Points on a hilly landscape, in no order, each with its height.
A ball rolls from a point to the lowest of its 2 nearest points, and stops where none of them is lower. Distance is the straight distance between rows; heights are no part of it.
<504>: [140 137 129  81 107 157 191 165 143 119 159 130 147  76 134 122 131 172
 155 105]  (h 119)
<1192>: [141 149 154  91 121 126  84 175 101 116 114 133 141 118 177  94 137 113
 131 110]  (h 314)
<1184>: [151 208 107  93 164  93 118 108 100  86 138 120 110 150  95 119 142 115
 154 116]  (h 541)
<761>: [104  72 160 161 100 184 176 127 136 132 112 116 122  49 133 139 127 144
 112 131]  (h 268)
<50>: [157 100 130 134 175  73 123  98 119 120  98  77 114 112 180 147 132 108
  92 128]  (h 374)
<1145>: [146  41 106 154 153 103 144  95 126 104 148  97  94 153 100 113 143 124
  73 137]  (h 443)
<337>: [143 134  78 132 158 103 141 104 142 108 150 134 109 174  74 123 124 139
 111 144]  (h 295)
<1114>: [124 118 118 185 124 181 107 134 180 156 118 157 148 161  88 126 124 128
 120 156]  (h 308)
<737>: [147 191  81  68 169  55 153 109 113  85 149 123 112 154 120 138 120 126
 151 140]  (h 571)
<235>: [126 111 110 142 131 125 154 129 134 140  97 136 125  85 145 143 118 136
 100 138]  (h 405)
<437>: [128  94  81  81  81  83 132 181 133 149 124 197 141 148 187 136 104 122
 108 133]  (h 676)
<697>: [131  91 113 120 143  88 119 109  78  84 124 128  63 157  68 114 148 112
 101 112]  (h 499)
<680>: [130 140 116 125 117 102  80 147 137 153 144 144 162 209 135 108 127 105
 125 124]  (h 560)
<491>: [121  77 120 135  87  85 122 134 175 197 157 155 169 181 187 148 105  99
 117 140]  (h 577)
<760>: [147 127  93  82 190  48 136 147 140 129 169 104 130 169 208 151  92 166
 125 182]  (h 578)
<555>: [136 142  82  76 142  52 148 110  93  97 131 140  98 138 122 135 129 123
 111 114]  (h 570)
<187>: [107 111 133 127 104 134 114 115 112 124 176 147 124 196  59 120 160 104
 148  95]  (h 269)
<86>: [136 125 122 197 180 130 134  56 145 134  84  89 121 106 115 174 132 115
 111 156]  (h 293)
<29>: [157 125 118 136 158 154 134 116  93  77 125 123  49 130  34 100 147 147
 159 121]  (h 545)
<724>: [ 52  96 157 135  63 170 152 103  84 120 116 152 107  92  75 144 119 135
 147 117]  (h 258)
<127>: [174 195 160 113 186 135 115 116 123  83 132  72 126 108 131 109 148 131
 156 115]  (h 489)
<1216>: [ 47 176 132 163 102 152 131  80  82 152  92 131 141 103 120 168 118 132
 126 120]  (h 338)
<18>: [ 89 142 114 147 113 123 125 110 105 155  86 143 134  98 136 158 119 126
 112 135]  (h 375)
<411>: [ 36 155 154 136  84 160 145  95  61 118 103 129 116  87 109 147 118 141
 133 105]  (h 306)
<1220>: [172 151 122 118 162 154 164 112 118  71 128 103  67  87  67 103 145 156
 157 127]  (h 528)
<780>: [153 183 148  94 162 130 155 110 108  91 136  85 128  72 136 134 148 149
 154  99]  (h 503)
<1046>: [142  53 149 147 137 142 124 104 118 105 174  93 107 174  85 102 164 115
 125 108]  (h 410)
<759>: [ 88 203 132 153 127 175 152  96  85 102 101 115  92  78 128 129 109 137
 140 131]  (h 453)
<1144>: [162 147 178 102 151 135  96 155 115 103 132  86 142 114 163  94 154 123
 137  94]  (h 257)
<78>: [139 121  79 158 172 126 144  69 128  92 127 131  74 159  40 142 140 121
 120 146]  (h 251)
<90>: [114 139 169  98  78 122 137 131 155 166 176 146 176 137 167 143 140 107
 168  87]  (h 297)
<766>: [135 183 113  94 118 136 123 156 135 125 166 149 150 165  83 104 137 146
 158 109]  (h 472)
<950>: [144 106  97 184 156 140 102 123 169 132 102 146 115 165  89 119 118 123
  92 165]  (h 242)
<333>: [113  91 158 123  98 130 105 163 122 141 102 147 136 105 177 116 118 101
 110 133]  (h 765)
<752>: [ 93  78 131 157 118 180 135  98 114 123 120 148  98 142  33 145 146 133
 142 121]  (h 240)
<44>: [141 101 164 156 165 102  90 106 118 128  95  79 132 129 156 133 150 100
  96 115]  (h 357)
<405>: [178 142 125 110 172 134 190 113 140  78 134  88  92  62 112 123 135 159
 139 131]  (h 517)
<531>: [150 158  52 117 132 116 127 173 170 130 129 190 123 168  94  99  93 150
 115 165]  (h 477)
<967>: [126 156 159 107  89 181  98 197 102 102 129 149 105 111 129  54 114 137
 151 128]  (h 716)
<804>: [108 154 173 127 128 151 131 107  90 122 112  90 143  73 142 136 155 133
 134  92]  (h 247)
<228>: [110 129 136 122  77 180 176 144 141 142 151 152 142  84 112 127 134 150
 152 116]  (h 188)
<822>: [123 205 100 135 138 154 184  94 108  97 109 118 104  58 129 141 104 135
 150 159]  (h 470)
<1233>: [109 148 177 118  95 123  95 132 126 169 134 127 184 142 172 143 147  98
 155  94]  (h 205)
<1198>: [154 194 133 123 137 192 141 162 139 107 141 121 127  91 112  90 124 169
 157 131]  (h 540)
<451>: [166 134 147 189 167 198  97 151 188 131 120 107 144 131 123  97 120 141
 121 160]  (h 392)
<272>: [134 143 121 133  93 152  96 175 169 150 145 184 148 176 110  90 118 116
 138 139]  (h 631)
<673>: [108 211 123 136 136 123  88 105  98 175  93 101 154 112 180 170 112 124
 152 131]  (h 372)
<372>: [150  63 136 106  96 105 133 143 127 116 195 133 111 170 128  77 141 108
 122 118]  (h 428)
<883>: [177 148 135 175 197 167 131 128 202 119 134  87 142 129 111 120 112 158
 128 166]  (h 412)
<130>: [120 145 107  84 103  87 118 154 137 154 169 151 179 193 158 131 120 128
 142 116]  (h 607)
<798>: [134  82 144 129 117 117  98 120 114 116 193 119 123 200  99  87 154  98
 125 112]  (h 361)
<830>: [111 122 149  86  64 108 116 157 131 154 148 184 147 139 165 122 132  96
 146 100]  (h 385)
<1032>: [135 179  87 100 134 123 133 169 170 135 162 162 158 179 103 110 108 162
 145 143]  (h 419)
<728>: [143 161  74 105 143  99 123 141 136 111 174 153 125 203  76  97 117 145
 125 137]  (h 352)
<1071>: [135  54 105 139 150  97 119  91  80  94 174 110  81 184  72 101 149 112
  89 128]  (h 468)
<1240>: [ 72  83 152 123  87 115 134 101  89 127 110 146 123 117  90 157 152 106
 120  98]  (h 16)
<1138>: [150  69  93  94 116  87 145 155 144 122 191 139 135 170 154  91 115 130
  99 145]  (h 486)
<616>: [130  68  95 111  89  91 159 148 169 157 172 169 150 167 162 124 106 120
 109 143]  (h 531)
<1048>: [139 119  94 144 138 130 169 137 132 126  88 137 108  46 185 148  88 148
  99 161]  (h 426)
<1106>: [153 117 109 185 189 153 138  67 154  98 111 104  90 134  65 142 142 124
 120 153]  (h 220)
<425>: [122 139 104  91 130  76 122 122  68  83 105 151  65 119  84 120 136 108
 115 115]  (h 536)
<419>: [133 184 130 132 115 190 125 179 147 138 136 139 158  97 158  98 103 156
 147 138]  (h 559)
<899>: [153 110 128 176 143 201 107 147 174 124 123 140 117 145  76  95 131 140
 127 153]  (h 358)
<1068>: [119  69 187 131 115 137 121 104 105 110 155  97 114 151  95 124 176  99
 140  83]  (h 437)
<1247>: [116 131  84  82  92 106 172 166 143 159 139 178 170 118 170 169 104 158
 137 129]  (h 729)
<254>: [119 151 113 149 116 125  66 153 145 178 103 153 165 173 141 125 116 109
 123 144]  (h 509)
<322>: [108 113 181 130  96 178  93 160  97 102 111 131  99 107 114  83 116 126
 140 130]  (h 730)
<1112>: [174 135 143 132 168 146 118 137 142  91 145  90 111 144  98  90 148 144
 130 119]  (h 457)
<639>: [147  77  95 146 166  50 146  77 120 128  81  98  93 112 162 168 121  98
  76 152]  (h 389)
<285>: [136 127 105 111 132  84  95 145 135 189 102 111 160 143 212 185 104 131
 122 136]  (h 632)
<170>: [114  85 170 143 121 128 121 117 121 133 114 110 140 116 135 137 155 107
 112 107]  (h 330)
<270>: [143 105 160 101 135 126 134 141  92  93 114 102  98  77 131 106 151 131
 116 101]  (h 217)
<112>: [118 105 123 113 111  86 125 138 162 196 149 113 190 167 205 182 110 126
 136 131]  (h 612)
<151>: [114 154  95 169 141 116  98 101 128 152  79 149 121 138 106 149 116 113
 110 157]  (h 414)
<670>: [125 215 110 151 145 140 103 119 121 146  98 126 139 112 150 137 102 132
 145 155]  (h 407)
<818>: [ 97 105 117 144 123 129 117 102 106 123 125 145 113 166  57 144 152 115
 118 111]  (h 168)
<1097>: [118 126 117 171 153 112 135  80 147 165 105  97 159 132 123 184 132 134
 113 133]  (h 312)
<409>: [187 152 145 131 187 127 113 119 128  77 112  84  93 106 129  98 137 112
 127 139]  (h 475)
<313>: [170 175 139 129 173 173 159 128 157  93 140  91 119  77 109 112 129 170
 152 137]  (h 527)
<315>: [107 129  99 177 125 115  60 131 136 172  70 166 130 172 116 135 105 103
  96 164]  (h 456)
<1230>: [129 112 111  91  65 122 149 183 167 164 150 203 156 123 186 130 103 125
 140 134]  (h 705)
<1027>: [134 135  99  78 144  52 130 133 123 157 135 107 153 149 213 195 109 154
 131 133]  (h 615)
<726>: [121 141 152  75  82 128 111 183 103 139 129 165 152 103 208 119 125 118
 146 104]  (h 383)
<943>: [157  32 110 146 155  96 163 115 139  98 109 106  80 106 131 119 130 126
  59 142]  (h 425)
<895>: [107  78 186 124 104 157 148 102  90 111 145 106 101 116  66 135 174 129
 168  79]  (h 458)
<1008>: [157 113 160 129  96 158  91 177 174 131 169 158 122 178 115  66 133 103
 148 129]  (h 668)
<1058>: [123  87 218 175 112 171  79 143 151 150 107 106 152 104 183 114 127  88
 123 133]  (h 745)
<473>: [132 108 132  70  77 129 191 157 118 119 167 143 122  97 116 115 151 147
 158  85]  (h 192)
<432>: [ 68  86 137 111  51 129 162 121 100 135 131 182 110 111  74 146 137 119
 143 106]  (h 169)
<537>: [114 147 149 183 163 159 138  62 116 123  91  84 119  74 119 161 138 128
 121 136]  (h 280)
<624>: [115 148  86 111 138  85 147 119 143 154 132 132 159 155 133 164 114 149
 126 130]  (h 289)
<902>: [ 98  63 153 171  91 211 151 112 145 135 133 158  97 120  51 128 135 138
 167 133]  (h 287)
<1218>: [133  39 105 167 146  85 143 110 138 134  72 122  94 103 150 149 117 112
  53 155]  (h 408)
<188>: [ 93  71 185 151  88 157 155 104 136 151 127 123 141  84 134 155 146 114
 129 109]  (h 296)
<70>: [113 121 183 164 146 185 130  94 109 111 109  81 120  74 113 133 153 138
 129 113]  (h 267)
<225>: [ 99 118 198 161 103 188 100 139 118 128 109 111 137  95 151 110 120 119
 128 129]  (h 738)
<864>: [123 139 175  99 131 115 109 123  84 114 128  91 143 115 145 129 170 112
 135  75]  (h 208)
<709>: [141 159 171 113  92 178  80 188 138 122 150 154 136 142 125  64 133 116
 164 122]  (h 698)
<220>: [ 94 122 147 143  79 126 107 125 147 185 130 160 172 148 141 150 131  98
 136 119]  (h 43)
<672>: [117  99 178 150 110 135  94 145 131 165  98 112 165 100 205 139 125  96
 117 124]  (h 753)
<1237>: [125  95 100  84 149  54 143 134 128 153 177 103 167 173 207 156 107 158
 115 151]  (h 598)
<30>: [132 113 149 106 146 112 171  96  92  94 122  86 106  73 113 143 167 141
 122  84]  (h 179)
<1143>: [ 95 219 127 164 138 159 101  98  90 112  88 125 104 112 127 118 106 116
 141 155]  (h 436)
<173>: [157 142  80 121 148 113 123 169 168 141 118 157 138 146 150 119  91 145
 111 162]  (h 520)
<657>: [129 178 121 111 142 129 165 109 101 107 106 114 115  52 164 146 121 145
 135 125]  (h 488)
<1122>: [116 168 136 144 146 111 101  96 125 173 104  90 175 130 151 174 138 127
 139 117]  (h 339)
<11>: [101  97 124 121 126  92 164  86  91 117 109 117 112  96 105 164 156 123
 101  95]  (h 132)
<870>: [ 99 169 105 126 106 118 116 132 136 184 119 150 185 148 140 167 119 134
 144 122]  (h 209)
<648>: [119  87 135 106  98  83  79 173 107 136  89 165 125 138 188 115 116  90
  96 132]  (h 782)
<519>: [158 148  87  80 166  77 136 165 155 119 151 136 136 163 173 127  94 159
 125 160]  (h 553)
<1001>: [138 138  76  81 111  77 106 178 134 157 137 172 158 187 181 133 101 133
 123 137]  (h 643)
<753>: [ 97 125 140 131  93 168 184 137 118 137 122 128 141  48 157 140 123 153
 124 117]  (h 239)
<72>: [180 161 125 132 199 128 131 132 179  96 153  91 122 152 114 102 114 149
 135 157]  (h 433)
<128>: [157 137  97 191 187 130 116  81 171 126 106 114 116 168  83 142 117 118
 113 174]  (h 190)
<625>: [136 163 114 123  88 178 125 195 178 155 148 183 161 130 140  95  99 145
 149 149]  (h 590)
<1104>: [141 208 119 108 159 128 129 116 134 109 148 118 143 141  88 128 140 152
 161 114]  (h 511)

Call two points neighbours if one is among the 2 nearest of the other. Go from one point of each pair to the other, from neighbour to neighbour, staying as low as possible. Name the highest point that can't be avoided.
<220> and <128> | <780>
<220> and <1240> | <830>
<1240> and <405> | <29>
<818> and <504> | <737>
<1240> and <864> | <270>
<864> and <818> | <902>
